Points on a hilly landscape, in no order, each with its height.
A climber steps from a point to the highest of its 2 nearest points, and stops where none of them is higher. Distance is the straight distance between rows; heights are no part of it.
girak: [ 81 140 117 120 130 102 103 151 144  65 151 161 150 174 159  95  84 185
 147 102 140 128 127 126]  height 7.1
Donat: [155 107 152  84 189 143 113 172 145 140 143  89 172 128 140 158  65 119
 139 172 132 131 116  83]  height 39.2
pokup: [105 174 152 142 123  98 147  97 123 123 128 105 151  69 143 145 154  82
  92 154 100 135 122 119]  height 17.9
Loguv: [190 164  49 136 132  63  71  49 114 214 185 122 129  82  87 129 168  66
  91 162 153 165 139  97]  height 13.2
Kuv: [114  80 150 144 105  82 135 159 124  96 108 128 117 170 141 117 122 152
 206 108 153  97 177 104]  height 4.0
pasi: [116 129 151  88 129 179 126 124  80  71 129 160 111 144 171 157 132 160
 111 135 143 130 123  84]  height 33.7
Pafi: [ 98 125 158 171 119  65 129 139 167 127  81 149  81 111 140 115 136 152
 148 163 164  73 127 124]  height 5.1
fufir: [121  94 162 101 108 198 112 145 110  80 131 134 175 150  93 126 118 172
  90 106 119 132 167  96]  height 19.5
Mok: [135 102 152 143 123 135 152 121 126 175  95 148 120 118 115 139 129  95
 145  86 170  80 143 142]  height 44.9
nezaz: [ 75 149 167 117 107 116 107 131 131 117 129  96 111 113  83  93 161 148
 102 167  99 163 184  93]  height 48.5
zofil: [159 150  54 102 174  74  78  91 113 201 163  79 111 111  94 118 153  67
 109 166 128 186 106 117]  height 11.7
pirem: [167 123  76 145  99 145 175 103 123 136 161 176 119 169 171 123 105 158
 116  21 114 136  82 142]  height 33.9
Fafet: [107 156 153  99 146 117 126 111  76  78 144 128 123 112 140 164 106 159
 145 132 120 128 152  95]  height 39.8
Lorak: [134 131  89  88 152 142  53  89 124 187 162 135 145 147 110  97  85 159
 120 125 114 139  95 179]  height 33.5
fone: [150 159 122 138 116 138 148  99 121 185 127 186 109 125 136 145 122  67
 112 106 128  93 127 146]  height 41.0
kunom: [122  74 168 158 160 138 100 148 173 125 112 119 127  74 169 154 145 123
 139 185 126 157 106  60]  height 45.8
Nabid: [180 121 125 120 116 152 144 111 118 218 133  80 120 135  47 144 134  73
 138 156 112 142 139 138]  height 40.1
tulov: [ 92 114 118 115 142  82 109  82 137 144 106 134 131 115  66 124 115 125
  37 141 112 119  96 139]  height 48.4
Gipi: [108 121 167 113 128 114  99  94 126 173 171  58 135 107  98 104 133 106
  53 164  98 169 115 110]  height 34.8
vuma: [164 149 123  97 116 125 129 127 118 207 147 138 120 171 129 134 103  68
 111 146  95 101 164 148]  height 37.5
das: [140 134 135  71 161 111  97 147 101  52 106 154 200  74 176 188 122 144
 106 156 108 104 127  92]  height 12.7
Nar: [161 147 101 158 133 154 165 123 139 113 110 108 135  86 150 133 155 110
 139 107 165 154  58 132]  height 45.4
mol: [109  90 138 180 113 142 116 147 176 172  91 138 106 170  98  89 142 146
 151 123 148 107 117 154]  height 54.5
zoke: [134 132  78 130 125  92 113 137 105 127 163 129 111 189  95 124 120 149
 130 200  71 129 134 186]  height 34.2
sunel: [129  94 163 161 152 133 127 133 148 127  87  81 123  99  81 152 105 155
  79 151  98 149 116  87]  height 48.7
boz: [140 127 106 138 128 102 116 106 101 178 171 115 147 172 113 109 132 144
  72 169  65 109 124 168]  height 36.8
Tak: [129 172 109 145 134 131 113  48 109 145 155 127 120  66 122 119 170  83
 114 149 132 149 133 139]  height 16.0
gef: [ 79 139 114 150 103 110 142  94  94 120 104 146  80 122 102  84 186 151
 139 123 136 123 125 196]  height 50.7
buka: [ 68 136 156 130 112 121 125 143 140  90 135 162 156 129 166 122 193 136
 135 128 138  97 144 126]  height 29.2
tagel: [132 133 136 138 117 199 131 119 100 143 104  92  83 123  91  93 147 132
 151 112 176 149 159 117]  height 39.7
fupup: [ 95 158 130  94 140  77 134 152 115  40 150 143  97 131 181 100  93 144
 152 110 131 134 169 134]  height 6.4
Fereb: [146 144  84 114  98 162 110 136 104 141 162 138 117 188 137  55 155 169
 154  94 116 148 109 192]  height 40.9
reru: [120  86 148 165  88 165 156 138 147 171  75 112 141 144  94 130 175  93
 138 112 126  90 128 148]  height 49.5
mipe: [172 132 124 142 137 142 137 105 108 192 184 111 132 139 106 171 117 105
 139 153  84 128 131 150]  height 36.3
lurir: [114 123 120  94 175 135 102 151 110  66 126 158 151 128 159 213  99 144
 115 128  87  74 138 106]  height 10.3
zatas: [118  54 161 160 109 174 132 144 181 102 105 182 156 157 123  99 124 157
 150  81 144 125 120 108]  height 42.6
vuro: [118 118 118 132 102  89 164 190 148  65 106 110 177 159 154 137 100 187
 157  65 120 125  88 106]  height 56.7
nobok: [130 108 134 114 130  91 166 204 146  66 107 119 140 134 205 159 131 157
 146  87 154 132 105  64]  height 65.4
Dipu: [125 153  65 119 116 134 111 103 113 114 129 162 112 130 157  78 149 148
 174 121 127 152 101 209]  height 43.3
mufu: [127 173  96 113 121  94 129 106  80 147 110 159  82 129 119 109 155  68
  93 154 116 136 149 164]  height 60.8
fuf: [128 128 138 160 145  93 129 101 138 135  90 121 106  84  82 158 102 108
  81 121 119 130  95 128]  height 58.2
nupid: [180 125 133 160 105 114 131 121 152 210 112 102  80 154  53 119 102 120
 146 151 134 160 160 145]  height 43.4
tuduz: [ 77 157  90 132 124 105 123  76  96 112 121 128 112 101 143  66 157 112
 156 132 103 140 137 215]  height 46.9
rasi: [143 148 103  90 145 131 126 151 109 143 125 161 128 195 160 118 112 101
  58 118 123 107 118 163]  height 26.9
geg: [132 142 183 181 122 157 115  93 115 138 169 112 122 123 116 104 143 144
 117 124 144  98  81 158]  height 33.8
Zag: [155 154 177 128 126 149 156  95  74 151 150  74 120  53 119 154 109  85
 161 145 143 127 158 100]  height 60.6
Kad: [119 171  90 129 109 123 114 129 172 130 147 204  75 171 166 116 164 145
 114  89 165 158 129 124]  height 34.3
gira: [115 123 156 124 131 151 154 109 116 145 140 122  89  59 139 126 132  86
 183 109 156 128 170 105]  height 51.0
Mel: [177 156  87 163 114  95  90  49  76 173 171 114 117  77  77 105 191  94
 116 138 128 159 154 118]  height 14.6
gimit: [ 87 142 131 139 122  47 114 146 122  78 104 138 106 124 158 104 116 144
 156 148 143  90 151 157]  height 5.7
Val: [110 113 130 109 129 105 177 166 148  96 105 133 131 127 168 181 149  87
 156 102 150 130 147  78]  height 55.2
sofi: [122  62 116 166  90 122 144 161 183 119 125 161 172 183  99 131  96 155
 141  80 123 106 148 152]  height 38.1
tuv: [138  89 129 138 162 140 144 180 166 100 143  74 168 141 143 153  67 150
 168 141 151 129 129 124]  height 45.3
Lub: [101 135 148 126  98 133 130 122 207 102 136 187 128 141 175 100 155 136
 125  99 158 132 119 108]  height 31.8
ritok: [102 111 177 173  99  67 154 169 155 121  86 108 108 132 141  95 118 149
 182 105 173  76 134 133]  height 4.6
Reko: [128 166 134  90 142 155 148 126 102  94 127 164 126 145 171 131  97 134
  83  99 161 115 106 134]  height 29.3
luz: [116  74 158 113 148 148 108 156 164  93 103 110 206  91 136 105 106 135
 142 136 129 133 124 114]  height 43.9
mibak: [106  89 187 129 111 206 120 119 140  77  93 159 126 109 116 122 149 152
 102 119 137 147 148  94]  height 23.4
Pog: [ 98 114 100 118 116 116 100 168 130 109 140 119 162 191 102  96 118 158
 144 177 125 122 134 171]  height 36.4
silop: [124 141 115 146 123 169 160 136 171 106 138 141  99 127 152 152 187 135
 126 133 165 195 132  85]  height 38.7
rurer: [129 102  86 160  86 133 159 135 145 131 133 171 112 179 116 126  99 168
 156  59 123 124 112 159]  height 36.0
fad: [103  71 162 117 168 136  84 152 179 128 115  99 192  78 157 161 115 119
 141 182 107 123 153  84]  height 37.6
bugu: [106 146 140  91 149 105 128 122  84 132  90 134 148 103 140 153 108  89
  82 127  99  65 137 142]  height 22.9
Nid: [169 105 144  93 174 143 161 196 106 104 142 107 145 143 180 195 103 124
 146 148 135 101 103  68]  height 32.9
veg: [136 104 135  63 119 162 186 157 102 107 108 143 137 132 161 170 105  92
 141  89 152 119 170  77]  height 46.4
Zup: [112 133  98 140 150 116 112 136 160 103 156 165 110 157 150 139 117 172
 176 143 141 124 107 162]  height 7.8
viku: [161 172 115 145 100 153 128 111 126 143 156 159  80 137 131 139 171 142
 120 130 153 172 142 128]  height 36.1
muvu: [184 170  40 122 176 112  99  95 121 186 144 116 124  92 141 105 126  73
 126 154 145 148 101 161]  height 10.5
nepas: [152 150 166 106 126  97 108 184 110  47 113 121 192  94 157 163 116 169
  77 130  87 120 121  93]  height 14.9
gekes: [173 160  54 138 122 121 145 120 136 143 156 203  88 150 195 158 109 143
 144  85 126 144  79 136]  height 31.7
Pizam: [157 157 149 167  97  84 198 139 131 146 104 110  58 139 105 145  75 133
 142 113 161 107 124 129]  height 48.6
devud: [ 85 102 182 123 170 129  93 115 136 134 138  68 110  86 106  95 141 124
  99 178 124 191 151  81]  height 41.5
Gurom: [ 95 158 132 104 129 119 112 129 114 132 129 126  81 153  91 112 187 111
 102 182 115 154 184 147]  height 54.0
pimok: [127 161 109  88 141 122 160 122  99 134  98 134 153 153 119 113  81 114
  74 130  96 101 126 190]  height 25.2
roto: [131 138 105 122 149  76 121  72 119 160 179  72 131 102  99 103 103 125
  80 145  93 155  76 138]  height 30.1
gomun: [130 137 129 123 111  82 175 146 122 105  67 124 107 140 109 154  82 119
 132 102 135  99 126 143]  height 52.2
papad: [138 121 116 151 122 150 159 157 158  92 125 109 149 106 161 151  95 156
 157 100 138 133  88 118]  height 50.5
Puno: [108 125 151 161 129 147 104 104 127 147 108  95 117 110  91  99 167 107
 143 124 161 126 108 118]  height 36.7
fidup: [104  68 155 162 115 204 110 160 189 135  97 115 146 142 129  89 159 131
 152  91 151 130  98 137]  height 48.8
gusap: [132 115 127 113 107 122 178 176 127 104  84 123 159 166 131 163 109 121
 128  99  78  96 132 127]  height 58.6
vefo: [124 106  89 119 126 161  76 106 130 162 159 156 177 166 117  81 104 169
 181 103 119 119 136 180]  height 36.2
nad: [136 148 174 105 123  72 124 114 114 135 113 113 173  51 152 146 140  87
 109 140  92  75 134 123]  height 20.1
vovo: [148  93 179 182 150 128 117 162 167 129  97 100 123 139 123 169 150 115
 100 189 135 156 107  74]  height 54.8
vog: [112 136  91 135 143 160 120 124 147 121 138 129  90 121 118 157 161  96
 157 165 135 203 160  92]  height 42.4
tenip: [172 150  88 122 151 155 118  81 118 191 165 123 117 123 134  98 119 132
 154 121 119 143  84 174]  height 31.0
zude: [152 144 109 182 154 150 151 111 149 101 115 125 149  67 151 139 192  80
 134 156 170 153  87  70]  height 40.7
kadiz: [116 104  81 126 104 158  94 160 153 127 147 122 153 206 100  73 149 150
 172 110 116 151 112 189]  height 38.8
dimeb: [137 125 137  78 136 194 159 131  79 129 137 117 104 121 135 129 124 114
 159 109 153 130 166 122]  height 44.3
tudid: [114 149 199  95 113 141 136 103  78 119 152 111 144  58 134 148  96 132
 114 142  99 133 164  94]  height 47.6
vuk: [120 120 109 109 162 134  84 115 123 181 157 135 129 151  86 113 126 145
  30 146 100 117 100 126]  height 41.1
nulef: [183 137 119 173 134 157 135  97 108 170 153 118 125 120 101 129 145 132
 145 100 140 106  65 156]  height 31.9
sog: [107 162  84 126  95 107  93  78  84 154 111 160  72 113  77 100 165 136
 115 141 117 141 142 170]  height 54.6
fod: [140 139 183 105 102 150 123 149 102  88 134 100 174 131 117 150 115 162
  60 133 105 121 137  93]  height 16.8
meluk: [113 125 152 110 128 137 138 155 137 100  96 116 200 134 124 108  88 132
 135  92 126  91 129 142]  height 51.3
Medaf: [161 140 114 143 134 117 147 138 138 161 131 117  87 164  98 119  62 157
 164 128 145 124 147 156]  height 45.9
vug: [108 104 181 126  81 170 141 144 142  80 121 138 142 102 155 111 180 136
 131  93 132 105 175 117]  height 26.8
fesi: [123 106 137 119 134 145 152 163 153 105 126 123 108 142 122 186 151 120
 170 148 113 157 181  74]  height 47.7
Nozo: [127 102 118 119 167 105 133 138 133 108 141 149 132 147 151 176  94 132
 154 131 116  88 123 126]  height 8.7

Call two points neighbours if one is among the 2 nearest of the other. Go from one point of each pair to the other, from neighbour to neighbour, staying as high as possible. Name the lowest point that can't be avoided.
papad and mol: gekes
fuf and vovo: sunel
mol and gusap: mipe
mufu and mol: zoke
vovo and gusap: fad
Zag and Val: dimeb
